Points on a hilly landscape, in no order, each with its height.
From any point a climber steps to the highest of the 2 points nearest to it. It stops when none of these is higher. Distance is the straight distance between rows; heights are no part of it.
q_811: 46  110  125  124  103  97  94  96  106  99  101  86  95  69  123  115  74  106  128  74  height 725
q_434: 114  86  70  110  96  103  98  73  96  77  86  106  109  117  88  88  115  70  99  96  height 365
q_94: 50  130  118  124  80  125  104  91  110  112  103  116  95  92  106  128  96  116  109  122  height 405
q_653: 107  107  104  63  142  91  125  104  111  118  91  113  94  92  112  100  89  92  97  78  height 140
q_117: 71  111  115  113  90  82  105  100  109  78  114  114  105  80  130  114  84  107  100  105  height 683
q_722: 64  113  94  111  109  74  88  81  112  66  83  86  122  113  111  102  77  84  105  97  height 87
q_956: 117  100  108  74  92  77  110  115  112  103  122  106  93  76  129  89  105  115  112  84  height 611
q_27: 40  144  98  117  99  87  83  99  123  97  98  94  112  70  103  89  83  92  125  90  height 540
q_112: 140  92  110  93  86  106  98  116  106  127  112  97  79  87  81  91  105  123  99  128  height 724
q_678: 112  82  84  98  111  127  119  82  76  105  90  115  109  104  74  103  118  83  108  110  height 390
q_846: 93  117  123  133  49  121  101  112  90  111  138  105  89  94  116  123  117  133  84  124  height 252
q_809: 52  116  97  106  88  82  100  95  91  93  93  119  107  92  113  108  95  97  109  141  height 634
q_616: 112  85  95  102  112  101  71  94  107  103  52  63  76  125  96  99  127  100  113  65  height 579
q_517: 138  87  108  72  117  96  105  121  101  122  87  93  97  119  83  77  91  97  68  116  height 531
q_990: 124  98  88  100  109  111  98  82  124  97  77  85  115  139  82  90  111  86  105  87  height 361
q_7: 84  108  91  105  100  85  94  108  95  86  106  118  106  100  103  110  79  96  66  109  height 306
q_326: 76  103  97  108  96  107  89  93  118  88  90  94  118  121  85  108  102  101  99  113  height 518
q_840: 80  115  110  85  95  92  136  100  90  94  112  133  119  66  113  102  81  83  96  131  height 774
q_137: 64  109  84  95  95  72  83  127  83  94  97  110  93  64  131  97  98  97  89  88  height 65
q_735: 122  68  97  78  116  76  107  107  81  97  71  108  81  86  115  100  105  97  111  113  height 213
q_603: 94  88  77  108  116  89  91  83  121  87  63  104  83  94  86  101  87  85  94  117  height 471
q_364: 118  79  82  101  107  102  99  90  108  95  73  102  87  113  77  99  89  86  95  139  height 452
q_751: 115  114  96  91  95  105  116  117  115  106  128  121  108  85  90  78  92  95  73  105  height 524
q_410: 129  90  91  72  136  104  124  85  119  110  65  105  84  110  95  90  99  75  113  85  height 789
q_444: 62  117  79  105  118  74  91  78  115  71  66  92  119  108  107  89  82  61  120  81  height 84
q_182: 131  86  104  104  84  107  103  110  99  112  121  104  71  74  94  107  115  123  114  111  height 790
q_859: 157  80  100  109  109  127  122  105  91  97  116  104  99  107  73  78  88  83  87  102  height 647
q_363: 108  81  107  108  87  101  88  98  99  98  102  93  95  113  97  115  103  117  100  125  height 641
q_561: 82  101  100  83  94  87  100  99  110  90  91  93  128  136  90  95  91  99  102  130  height 527
q_426: 113  88  76  80  119  107  94  93  97  108  68  106  98  113  80  78  120  74  91  92  height 342
q_130: 150  74  103  114  99  118  118  90  101  91  121  107  82  73  84  89  87  98  117  123  height 363
q_433: 155  76  110  91  120  123  132  92  113  100  92  98  86  110  73  88  84  87  98  104  height 681
q_641: 111  89  104  117  64  93  81  102  108  102  102  87  93  102  101  93  111  122  112  148  height 623
q_675: 56  113  104  121  85  117  98  87  91  97  106  96  124  100  109  110  113  108  119  90  height 362
q_861: 54  116  96  109  75  85  106  91  82  95  97  122  122  67  136  102  107  89  117  135  height 614
q_567: 105  104  93  84  100  75  96  107  118  95  108  105  97  72  112  77  98  99  112  105  height 645
q_327: 52  103  124  103  121  88  110  89  88  93  88  95  97  80  134  129  75  99  112  75  height 700
q_674: 130  85  81  101  100  99  112  100  78  76  114  125  96  81  102  82  92  70  82  111  height 496
q_343: 97  112  96  116  89  107  92  96  121  100  107  103  88  99  89  115  105  108  94  89  height 480
q_79: 83  94  107  95  75  83  100  103  100  86  118  102  133  128  107  98  94  112  98  138  height 534
q_276: 100  108  114  137  64  127  95  112  79  112  125  104  80  97  97  134  121  125  69  96  height 264
q_451: 120  91  97  113  100  138  113  100  76  121  104  112  94  100  72  107  108  100  92  115  height 413
q_131: 105  108  107  99  115  111  135  78  121  90  117  110  107  111  85  121  84  96  92  99  height 269
q_448: 148  83  96  90  103  120  111  97  103  118  71  79  89  127  68  85  123  93  92  87  height 317
q_228: 101  118  90  106  87  115  80  96  129  116  93  83  115  118  70  86  127  103  102  88  height 594
q_234: 95  106  100  76  138  108  97  97  90  123  54  82  97  126  109  95  111  94  122  51  height 659
q_66: 61  100  124  97  146  91  100  96  90  103  68  84  101  121  114  117  74  99  109  57  height 834
q_727: 116  75  112  111  82  110  112  87  108  99  115  93  110  104  95  110  99  110  121  144  height 622
q_132: 126  82  100  91  100  102  85  94  107  111  64  80  80  119  83  102  120  114  103  107  height 468
q_625: 86  92  113  75  115  73  87  118  92  98  94  79  107  117  118  101  103  115  88  88  height 400
q_73: 143  90  97  95  106  130  126  90  113  117  90  101  101  94  66  84  102  93  115  116  height 723
q_612: 118  74  90  107  97  82  107  82  88  67  98  114  83  79  117  106  96  90  116  111  height 437
q_177: 124  90  107  109  75  86  96  108  110  72  128  92  96  85  128  103  107  110  109  84  height 335
q_755: 89  107  112  114  110  86  82  110  102  102  95  77  79  84  128  103  90  112  122  52  height 499
q_113: 108  104  107  99  116  115  108  82  113  102  90  90  96  101  104  117  113  108  141  59  height 844
q_953: 96  120  102  108  84  110  117  113  112  100  137  131  103  73  111  94  88  101  76  123  height 544
q_987: 82  122  89  65  125  65  102  94  125  100  71  100  107  84  120  77  89  68  128  90  height 404
q_103: 111  98  96  106  118  104  103  106  104  90  113  112  78  76  106  113  98  103  87  56  height 667
q_292: 99  84  108  133  77  93  97  97  84  78  117  106  91  104  130  131  107  127  94  111  height 407
q_817: 117  121  100  87  117  112  106  119  124  111  114  97  97  110  88  100  97  106  69  66  height 613
q_829: 95  99  92  131  89  126  96  107  78  100  112  120  91  100  96  126  121  104  66  93  height 277
q_15: 63  117  99  89  125  66  101  103  92  91  90  107  104  75  133  99  74  80  110  77  height 439
q_165: 64  101  119  102  106  116  122  85  91  103  95  108  110  109  100  134  96  114  108  125  height 424
q_36: 86  105  89  107  118  81  82  90  94  64  100  96  97  108  132  101  87  76  104  57  height 116
q_782: 103  120  96  137  95  124  90  99  117  95  105  101  94  115  71  127  104  118  75  82  height 497
q_939: 77  120  109  66  117  98  92  100  130  124  78  93  109  96  98  98  102  104  122  95  height 467
q_194: 109  106  102  61  130  86  98  115  104  120  82  92  88  105  113  97  99  102  88  76  height 130
q_4: 105  104  111  98  104  74  106  95  132  72  121  99  108  103  115  103  79  99  100  87  height 348
q_828: 131  82  95  118  91  109  106  92  119  90  107  95  96  127  64  89  81  100  87  143  height 423
q_820: 67  97  97  140  107  120  81  82  81  83  91  76  93  86  111  118  111  97  131  48  height 155
q_447: 126  109  107  84  100  116  117  95  119  111  130  100  116  93  96  92  105  101  125  80  height 341
q_172: 111  99  116  83  101  101  139  96  102  94  120  122  107  75  101  94  76  88  98  129  height 819
q_878: 116  97  89  107  80  93  77  126  92  95  115  100  104  117  91  89  113  108  59  99  height 266
q_731: 59  109  110  112  102  99  89  98  108  107  97  90  88  73  116  124  97  123  124  102  height 787
q_746: 118  99  117  110  100  120  120  80  109  98  105  97  101  124  83  128  90  114  112  105  height 262
q_328: 108  95  65  126  83  112  92  88  98  101  101  108  106  109  80  86  119  88  96  117  height 356
q_102: 104  97  110  93  103  89  87  116  93  92  109  89  100  121  106  112  103  121  75  82  height 410
q_3: 135  66  94  84  120  80  88  104  78  104  68  92  75  108  107  102  109  97  87  95  height 194
q_263: 115  90  104  77  82  105  98  115  83  117  121  87  126  125  85  66  106  104  97  130  height 533
q_620: 116  103  122  122  82  111  95  100  114  104  111  83  81  97  95  138  111  132  113  92  height 697
q_783: 69  97  126  105  82  102  120  89  76  82  113  108  134  99  129  114  100  107  108  107  height 389
q_789: 38  122  95  103  105  92  83  109  74  107  90  115  95  64  112  99  97  97  81  90  height 43
q_578: 122  102  73  102  102  99  115  94  107  85  98  115  119  109  77  67  84  58  85  113  height 525
q_26: 92  110  82  71  118  85  106  87  114  101  64  96  104  88  110  65  112  82  127  84  height 387
q_303: 74  96  126  116  89  90  120  92  96  71  111  115  98  82  139  137  72  113  83  110  height 662
q_978: 79  112  69  119  87  114  89  99  90  116  98  120  100  92  84  92  110  91  88  132  height 344
q_823: 144  84  109  81  114  88  102  112  85  94  102  90  80  109  133  104  111  104  108  57  height 63
q_600: 78  110  82  125  75  98  76  103  84  94  123  111  108  104  107  97  115  97  77  103  height 349
q_310: 106  97  121  112  98  104  92  99  109  106  96  81  87  127  87  135  106  135  92  108  height 663
q_351: 141  68  76  92  100  92  107  97  86  86  103  106  95  93  102  66  103  72  99  109  height 526
q_503: 91  100  89  87  112  84  106  91  101  92  81  105  115  102  103  100  99  88  105  99  height 498
q_87: 74  120  95  56  107  93  104  99  103  117  77  100  139  118  88  84  96  92  113  115  height 442
q_289: 166  82  106  92  105  104  107  113  104  112  93  88  81  122  75  96  105  100  85  91  height 305
q_240: 87  113  80  89  93  86  79  120  93  110  104  114  96  72  111  85  109  96  78  94  height 83
q_860: 82  108  98  105  105  97  119  85  107  92  95  121  99  70  102  116  88  96  108  117  height 680
q_656: 139  83  113  108  101  115  114  104  97  97  113  101  94  129  75  112  82  103  74  124  height 411
q_554: 72  101  86  112  107  88  78  108  92  94  85  96  99  122  95  111  95  101  63  102  height 318
q_314: 97  115  82  69  102  76  111  104  110  100  93  115  113  71  99  71  96  74  113  119  height 682
q_986: 66  106  73  100  108  114  95  97  83  109  81  114  113  103  80  106  108  87  84  109  height 327
q_88: 137  86  109  86  99  109  105  123  82  121  100  90  88  119  67  112  115  114  72  96  height 288
q_899: 118  107  75  130  84  121  73  105  108  116  101  97  73  99  71  111  125  109  85  109  height 246
q_403: 112  95  85  93  99  98  95  77  128  95  72  88  106  108  88  80  117  87  126  91  height 368
q_268: 128  81  92  79  133  96  106  105  82  110  75  103  77  113  91  103  101  87  83  75  height 177
q_629: 105  106  106  93  82  116  115  101  101  106  130  100  127  106  107  93  114  113  110  87  height 347
q_237: 104  92  106  118  96  112  97  87  100  96  100  94  88  82  118  121  119  113  130  72  height 799
q_557: 111  88  122  77  92  109  106  99  109  120  91  84  106  122  77  109  108  127  113  123  height 248
q_544: 91  93  108  115  88  110  114  85  92  82  115  120  98  69  119  119  105  98  110  106  height 715
q_540: 51  112  98  133  78  109  87  100  86  80  114  110  118  108  114  111  99  99  82  113  height 355
q_596: 104  114  105  71  109  95  100  111  123  123  92  92  94  80  87  86  108  113  108  111  height 443
q_38: 131  91  120  98  78  112  107  124  80  126  129  97  87  98  83  94  100  132  82  136  height 664
q_931: 112  96  113  101  85  112  116  109  100  114  129  122  88  75  96  105  101  112  91  122  height 727
q_995: 79  116  119  105  107  113  80  117  108  127  94  76  72  95  82  120  105  138  101  81  height 673
q_167: 100  103  99  107  99  111  112  79  101  81  109  115  100  69  128  108  108  91  129  72  height 752
q_632: 100  108  119  116  62  124  117  93  107  106  149  113  119  104  95  100  103  113  91  141  height 285
q_766: 92  96  84  81  110  65  99  94  85  83  86  115  102  91  120  108  89  76  100  112  height 482
q_357: 147  72  120  101  94  119  130  94  98  101  120  94  115  114  82  80  83  99  125  137  height 811
q_90: 77  103  94  120  120  111  89  89  76  86  97  94  104  93  125  107  102  80  121  28  height 138
q_699: 106  90  75  76  123  80  94  96  96  99  59  90  103  134  114  71  106  71  87  74  height 491
q_37: 75  99  95  86  120  91  89  100  72  107  81  99  102  95  116  101  104  87  117  66  height 567
q_369: 125  103  131  102  72  105  111  122  92  122  136  89  91  114  91  116  105  135  79  114  height 621
q_253: 55  118  89  121  99  115  90  96  81  105  98  121  98  71  110  119  100  100  94  86  height 27
q_941: 71  118  91  94  128  86  94  101  94  91  87  107  87  63  131  93  87  79  121  51  height 397
q_81: 93  102  90  115  78  85  78  111  103  91  116  96  94  76  125  96  111  109  107  95  height 563
q_546: 96  101  111  79  84  118  90  112  86  137  108  91  110  103  89  98  134  136  99  114  height 516
q_162: 111  97  76  78  120  93  93  93  110  102  61  99  90  88  104  74  119  71  104  70  height 364
q_469: 136  80  99  115  84  123  130  94  86  97  126  98  132  108  77  66  93  81  113  129  height 781
q_492: 129  99  101  83  104  84  104  90  132  86  107  83  113  118  110  96  98  99  110  88  height 353
q_536: 116  92  93  63  119  73  92  104  111  105  61  91  99  123  104  67  106  79  98  104  height 504
q_312: 79  100  100  109  62  80  106  99  96  81  124  114  121  101  112  85  94  93  95  144  height 542
q_294: 141  85  111  83  96  93  99  129  100  119  112  83  112  116  80  72  91  108  92  130  height 551
q_17: 142  86  119  97  94  131  131  99  117  113  113  91  97  105  62  99  92  108  114  130  height 770
q_366: 134  78  89  81  129  94  123  78  98  87  84  112  88  104  99  89  91  72  112  97  height 748
q_257: 80  114  104  129  81  109  108  83  117  80  122  119  102  100  101  115  87  97  97  137  height 263
q_205: 133  106  93  98  106  105  93  106  103  90  116  89  91  103  97  106  126  101  94  51  height 575
q_797: 130  78  97  108  100  101  108  91  100  87  103  107  80  89  101  109  104  91  110  89  height 412
q_504: 73  100  107  89  103  103  107  84  91  109  77  103  112  95  87  107  103  103  121  132  height 441
q_757: 127  80  99  64  116  67  100  113  91  94  97  91  93  124  134  74  102  85  92  80  height 481
q_187: 126  94  116  115  84  122  118  109  93  101  130  107  108  125  74  113  93  111  72  101  height 401
q_470: 48  103  94  119  86  99  68  112  92  103  96  93  106  124  99  112  101  120  73  124  height 329
q_611: 99  98  114  98  74  87  114  114  102  92  133  119  103  87  131  100  84  110  73  113  height 562
q_621: 77  106  108  75  115  103  87  100  111  123  67  77  108  121  85  104  102  115  108  103  height 488
q_494: 85  116  104  110  79  119  104  87  110  106  116  93  135  105  94  106  123  108  122  98  height 354
q_122: 128  78  106  99  104  123  133  99  88  98  118  118  101  66  85  76  84  94  120  141  height 334
q_610: 136  87  81  86  104  116  117  96  106  116  96  108  99  83  70  55  100  75  111  119  height 674
q_206: 76  126  97  60  142  66  109  98  107  105  68  93  106  111  121  84  77  70  119  79  height 416
q_9: 86  112  88  57  120  83  110  96  90  103  79  100  135  122  107  77  91  65  111  99  height 432
q_138: 56  131  105  126  65  109  119  90  99  89  118  128  116  92  118  110  85  91  93  135  height 258
q_937: 140  89  97  87  110  96  104  86  136  91  89  90  102  129  91  79  93  80  102  90  height 357
q_300: 119  82  99  98  102  85  88  99  79  82  103  97  77  104  144  113  111  100  110  51  height 71
q_337: 135  86  98  87  127  107  117  103  94  102  106  106  86  112  81  108  83  93  73  78  height 161
q_916: 100  98  100  93  130  104  97  78  114  104  71  85  93  111  95  113  100  94  126  78  height 884
q_942: 95  85  95  79  93  85  113  90  92  102  80  112  108  87  90  93  101  93  125  151  height 463
q_511: 127  92  97  102  85  107  87  124  86  112  108  89  100  137  70  91  113  115  64  111  height 274
q_239: 90  106  119  123  75  101  85  110  93  98  122  85  88  90  120  118  116  132  95  78  height 435
q_794: 119  94  92  91  115  113  121  98  102  105  96  110  133  116  69  61  80  67  92  125  height 538
q_776: 105  100  129  114  90  120  125  94  104  98  115  102  82  88  107  142  100  130  103  92  height 738
q_446: 133  86  85  79  115  115  107  96  84  118  58  92  97  136  82  72  131  85  89  86  height 328
q_575: 79  104  89  113  76  107  82  116  82  112  115  108  103  123  96  99  119  122  76  122  height 340
q_400: 108  110  90  111  72  113  79  89  138  103  94  84  113  120  72  93  125  113  126  115  height 581
q_884: 108  101  135  96  77  85  114  107  102  95  131  103  99  93  129  112  93  134  95  116  height 578
q_170: 132  104  88  88  119  103  96  101  107  97  97  110  73  92  105  93  105  87  86  49  height 609
q_212: 102  105  97  95  104  113  98  97  115  114  99  100  98  81  86  103  111  113  107  99  height 460
q_227: 51  115  119  112  82  95  73  108  107  117  106  75  103  92  111  107  98  129  123  112  height 843
q_225: 104  118  107  107  70  107  78  98  118  115  101  69  108  126  81  97  132  134  130  94  height 568
q_377: 65  108  106  118  81  113  74  116  66  114  102  84  102  109  103  116  121  132  85  91  height 230
q_524: 119  100  120  85  106  120  113  90  113  110  92  83  117  146  73  118  100  117  112  95  height 256
q_101: 140  93  102  130  79  97  92  95  111  68  122  87  81  100  103  117  105  111  109  95  height 325
q_238: 58  92  113  133  97  118  72  96  65  107  94  75  84  86  108  119  107  120  123  57  height 178
q_394: 122  91  120  132  56  116  108  110  84  107  138  104  86  94  111  109  112  130  80  132  height 243
q_145: 115  79  97  66  108  89  90  102  103  120  57  85  94  118  94  82  125  97  97  113  height 489
q_944: 62  121  85  113  75  80  86  100  98  87  109  115  111  63  126  92  101  87  124  115  height 592
q_14: 79  96  92  124  63  91  74  108  97  93  121  105  83  73  131  103  118  125  110  131  height 585
q_552: 111  115  112  114  78  123  121  91  134  107  134  110  108  101  76  104  95  105  103  128  height 278
q_595: 126  95  127  97  88  97  116  112  104  104  133  94  100  102  107  115  99  119  96  95  height 596
q_564: 110  79  113  74  94  104  125  105  70  112  114  102  133  113  90  77  99  104  100  128  height 514
q_534: 99  91  77  99  113  112  102  75  81  95  84  100  112  120  85  112  120  82  107  87  height 375
q_854: 104  105  96  120  112  111  73  92  123  97  67  61  77  121  79  115  105  114  110  65  height 546
q_849: 51  104  108  118  105  89  86  103  82  91  103  105  112  111  119  122  93  108  86  89  height 366
q_71: 88  113  98  129  76  117  76  119  82  122  108  97  77  106  88  130  128  133  80  102  height 249
q_166: 82  106  132  106  103  89  98  103  105  86  112  91  88  75  146  111  89  116  121  61  height 543
q_877: 90  103  88  102  125  101  69  105  96  122  55  72  75  113  92  101  117  104  88  64  height 636
q_260: 97  107  116  109  97  90  73  116  101  107  105  66  84  99  115  106  113  128  108  65  height 459
q_435: 92  98  95  99  103  120  103  110  69  109  109  121  110  104  95  114  115  101  67  92  height 289
q_361: 101  104  73  94  104  87  69  119  103  95  96  100  87  85  113  87  114  94  78  64  height 98
q_539: 106  109  98  94  82  113  91  118  129  120  108  106  98  108  65  74  95  101  88  161  height 589
q_691: 96  98  84  93  115  111  108  105  72  117  90  119  107  96  77  100  102  92  69  110  height 307
q_871: 71  112  112  98  99  107  93  97  106  110  95  90  117  126  94  117  97  125  104  103  height 507
q_254: 84  94  95  117  65  109  88  98  113  107  109  104  82  81  104  111  116  125  121  147  height 604
q_422: 78  119  94  64  102  105  95  108  99  120  108  114  124  101  86  86  105  99  96  117  height 458
q_370: 149  80  111  124  89  126  125  98  100  89  130  110  77  93  84  108  80  97  91  106  height 392
q_638: 70  121  80  92  104  85  101  85  102  87  79  105  128  107  98  93  99  77  120  116  height 511
q_415: 42  129  96  112  101  97  65  108  95  108  101  88  112  74  119  86  92  96  113  76  height 506
q_498: 125  94  102  89  107  106  141  98  107  91  118  131  91  79  102  99  73  84  100  96  height 768
q_74: 108  110  88  108  114  91  88  87  147  90  79  99  77  81  94  93  94  91  100  102  height 492
q_634: 63  124  115  92  107  78  96  108  119  91  117  103  113  86  126  109  73  103  86  82  height 661
q_914: 146  74  88  94  96  99  101  108  98  93  110  96  108  108  79  48  97  80  94  120  height 550
q_833: 102  91  94  71  105  94  129  91  84  112  83  107  121  103  91  83  95  78  114  131  height 484
q_969: 112  99  98  125  110  113  117  84  120  76  110  115  88  112  89  127  79  91  88  100  height 275
q_812: 146  88  119  129  54  115  119  108  75  93  139  100  89  102  98  115  115  129  106  113  height 232
q_791: 53  103  109  97  110  82  75  106  95  101  86  78  112  108  112  108  97  112  96  80  height 382
q_342: 105  98  94  77  128  72  95  99  92  96  83  90  105  126  128  80  106  84  102  57  height 479
q_977: 140  86  106  121  66  120  95  99  87  100  125  79  97  112  89  105  121  123  118  114  height 222
q_946: 103  109  102  104  69  115  78  109  91  126  110  77  109  114  82  110  136  128  108  109  height 547
q_671: 102  105  88  104  67  99  99  99  119  98  126  111  122  95  94  74  95  96  105  151  height 555
q_965: 144  113  109  98  99  116  110  112  103  108  118  94  96  118  79  110  111  110  82  57  height 593
q_245: 95  98  88  105  120  78  73  92  110  76  80  74  89  113  133  81  94  80  120  47  height 109
q_479: 98  86  108  100  112  69  80  100  90  81  91  82  85  111  133  116  102  107  116  70  height 79
q_118: 63  126  84  100  120  93  81  105  116  101  94  94  119  89  100  89  89  81  92  71  height 591
q_269: 88  83  85  110  97  73  101  95  77  70  88  119  89  81  132  114  97  86  101  114  height 461
q_728: 126  77  96  96  90  93  94  94  103  93  104  91  93  95  100  88  121  98  108  100  height 396
q_271: 77  91  115  110  121  82  88  87  99  83  87  73  100  115  121  122  83  103  132  77  height 86
q_897: 99  99  126  94  107  119  122  92  97  120  99  101  87  95  91  137  104  132  107  101  height 783
q_393: 122  98  99  98  100  106  87  103  95  115  82  83  84  122  86  110  131  114  90  76  height 448
q_697: 74  101  95  96  97  83  112  96  59  79  103  129  127  91  111  104  93  70  91  130  height 485
q_419: 79  97  98  106  90  86  110  99  93  91  93  128  99  80  109  117  81  96  92  147  height 654
q_923: 76  110  107  82  91  103  98  113  87  124  104  108  115  87  101  94  118  123  100  109  height 483
q_507: 104  93  90  101  91  90  90  113  120  104  100  106  94  95  84  90  87  103  81  155  height 612
q_901: 119  110  102  113  109  105  88  90  139  106  84  71  86  129  79  110  101  116  99  94  height 523
q_367: 118  89  77  106  99  114  105  107  87  92  124  131  98  72  99  101  100  83  75  85  height 462
q_219: 139  88  101  116  90  126  122  74  100  89  120  108  86  94  83  120  108  99  107  97  height 414
q_609: 75  100  78  83  110  71  92  96  69  91  70  98  109  85  126  86  108  81  122  90  height 517
q_756: 54  134  112  88  101  65  104  111  111  87  101  106  126  88  121  103  71  94  96  110  height 643
q_233: 92  97  95  91  125  112  97  89  70  116  67  93  104  109  105  111  120  92  118  60  height 616
q_669: 59  126  79  122  105  97  77  93  120  88  102  105  97  77  100  91  92  92  98  88  height 564
q_733: 55  106  88  120  111  98  64  94  93  113  63  87  86  86  93  111  102  102  110  92  height 1
q_338: 68  104  120  108  130  96  76  101  93  111  89  65  101  115  107  99  80  100  119  46  height 763
q_5: 111  97  76  112  94  100  108  86  103  74  113  115  124  106  87  82  93  74  99  132  height 515
q_341: 99  111  94  80  119  89  80  124  109  117  91  96  80  96  102  90  105  105  71  56  height 115
q_983: 107  87  102  86  99  102  126  86  81  91  110  116  128  109  98  88  98  89  113  125  height 500
q_84: 119  99  96  91  85  109  104  101  122  115  113  101  117  111  73  74  101  101  109  144  height 570
q_436: 122  97  73  123  82  97  74  119  98  98  111  99  77  97  85  96  120  100  70  109  height 257
q_11: 124  83  94  77  108  75  93  115  104  84  113  105  96  102  111  79  95  89  84  91  height 495
q_301: 81  124  83  101  105  105  77  94  116  104  102  89  116  109  90  91  111  90  91  72  height 610
q_315: 101  119  91  60  128  71  120  102  112  98  79  101  117  129  117  66  85  66  103  76  height 425
q_191: 70  106  101  117  113  82  78  89  113  84  84  73  97  96  121  88  81  87  140  56  height 100
q_61: 96  103  79  112  89  99  123  81  78  78  107  134  124  96  94  103  88  72  89  131  height 503
q_845: 109  106  108  104  81  88  99  93  136  77  125  97  103  89  110  100  99  107  119  103  height 343
q_111: 65  93  113  123  92  100  70  106  62  108  86  79  89  97  117  127  120  127  107  87  height 207
q_715: 109  98  95  113  102  114  106  93  134  99  91  101  94  111  67  108  91  102  89  134  height 436
q_299: 111  91  79  85  108  86  98  109  91  99  84  123  94  74  90  83  91  82  75  123  height 261
q_148: 98  100  119  83  100  75  105  114  93  86  122  113  89  73  145  105  92  112  105  76  height 580
q_516: 89  100  121  145  66  111  90  100  92  84  120  96  75  91  133  141  107  129  98  96  height 417
q_353: 82  101  100  97  124  94  103  96  76  76  110  110  102  100  143  107  88  78  110  37  height 124
q_630: 108  95  80  93  90  93  81  95  120  107  79  90  90  91  95  79  123  99  115  109  height 381
q_259: 117  101  108  123  81  126  125  80  114  87  129  119  94  94  89  115  85  104  98  132  height 270
q_759: 138  79  105  101  113  119  132  118  73  95  130  116  99  100  77  77  75  87  69  116  height 608
q_805: 124  81  93  93  116  108  118  110  82  105  108  109  109  94  78  68  74  73  77  132  height 565
q_883: 126  93  98  64  117  75  97  115  107  111  85  94  100  132  97  61  87  82  70  102  height 513
q_996: 94  108  117  87  114  100  89  112  99  122  83  76  87  115  92  127  105  127  105  72  height 677
q_670: 116  97  91  92  136  119  112  78  109  98  74  107  88  95  90  116  102  86  106  80  height 837
q_954: 84  112  103  92  130  102  78  105  100  123  74  73  98  120  102  97  101  95  102  47  height 704
q_889: 69  100  121  114  86  99  99  87  80  89  106  99  117  85  136  116  107  113  123  82  height 377
q_313: 118  110  106  96  110  114  125  100  115  102  122  115  89  76  108  108  89  104  89  77  height 717
q_772: 128  90  89  113  86  132  111  100  80  95  123  122  97  96  78  97  107  89  82  92  height 438
q_161: 76  94  113  93  123  71  116  89  88  91  81  101  94  97  127  127  77  99  116  100  height 744
q_428: 84  97  107  86  146  79  108  92  87  88  68  94  89  119  119  119  85  89  116  77  height 782
q_704: 100  104  115  77  116  120  106  101  98  132  80  90  91  104  81  126  117  123  103  91  height 730
q_345: 122  99  111  105  90  99  87  120  74  108  111  76  88  124  97  114  118  125  78  76  height 426
q_62: 53  122  82  110  113  85  74  110  91  101  100  97  97  63  123  82  93  80  112  51  height 453
q_96: 143  84  101  86  94  100  98  123  104  121  97  80  98  110  74  39  97  90  85  129  height 572
q_864: 74  121  116  90  113  97  97  121  114  104  119  93  119  111  112  104  90  107  73  73  height 642
q_284: 58  112  91  89  111  64  95  96  78  91  79  99  110  72  128  98  87  71  140  89  height 476
q_126: 99  109  90  147  77  119  78  108  111  112  124  105  77  116  82  114  114  114  84  128  height 238
q_220: 54  107  117  118  77  128  118  76  92  96  101  112  113  94  117  130  100  117  108  126  height 415
q_614: 60  102  111  122  109  75  80  82  120  74  83  75  103  99  121  106  75  99  129  86  height 92
q_490: 96  81  83  90  119  94  115  97  76  101  79  131  93  84  90  106  89  82  83  114  height 284
q_608: 40  105  94  124  108  110  81  91  82  105  83  95  98  77  102  114  103  93  118  81  height 15
q_429: 107  94  111  115  61  129  113  108  87  118  131  105  111  103  84  88  109  116  104  152  height 296
q_224: 96  127  100  79  112  102  93  110  122  115  108  94  121  128  86  96  90  103  73  69  height 629
q_13: 111  111  100  98  117  96  84  89  151  99  83  94  86  109  77  110  88  97  92  88  height 510
q_307: 63  120  135  112  88  101  74  122  111  121  104  72  85  90  104  121  96  147  102  92  height 765
q_909: 87  112  90  120  106  118  81  98  124  97  90  93  108  138  73  117  98  107  81  90  height 509
q_781: 127  103  106  74  138  105  132  109  93  119  105  118  99  97  95  94  87  81  80  80  height 149
q_476: 114  70  88  74  116  82  109  113  79  109  82  108  92  85  97  72  94  80  104  135  height 236
q_602: 88  83  114  110  70  99  106  94  68  78  119  112  115  100  138  114  109  116  93  114  height 398
q_876: 101  79  94  103  92  75  100  103  104  83  98  114  95  101  98  100  85  90  93  155  height 633
q_93: 111  95  86  109  120  89  105  94  117  67  95  117  88  112  95  111  78  79  67  107  height 283
q_549: 51  138  88  106  100  89  96  89  125  91  93  113  126  85  95  92  90  85  128  110  height 522
q_69: 108  95  93  113  108  95  100  101  102  81  112  130  82  87  97  114  71  88  59  108  height 293
q_199: 117  87  110  104  84  126  128  96  82  110  122  117  112  86  90  81  103  104  117  153  height 312
q_136: 129  103  99  75  104  88  102  118  121  106  123  99  107  95  100  69  95  92  84  93  height 508
q_365: 150  77  96  93  104  122  113  117  94  122  96  96  88  83  71  44  91  84  96  136  height 615
q_41: 97  117  94  71  103  82  129  110  88  105  104  128  117  63  108  84  83  72  100  119  height 728
q_763: 128  113  108  80  90  114  103  115  127  124  129  96  104  88  88  80  113  117  108  95  height 331

Call two points neighbours if one is among the 2 nearest of the other. Go from one point of each pair to the other, from neighbour to neighbour, staying as high as possible. Name the lowest point that can't be avoided.
q_897 and q_66 | q_995
q_182 and q_96 | q_342
q_227 and q_66 | q_327
q_301 and q_219 | q_797
q_117 and q_172 | q_205
q_916 and q_117 | q_303
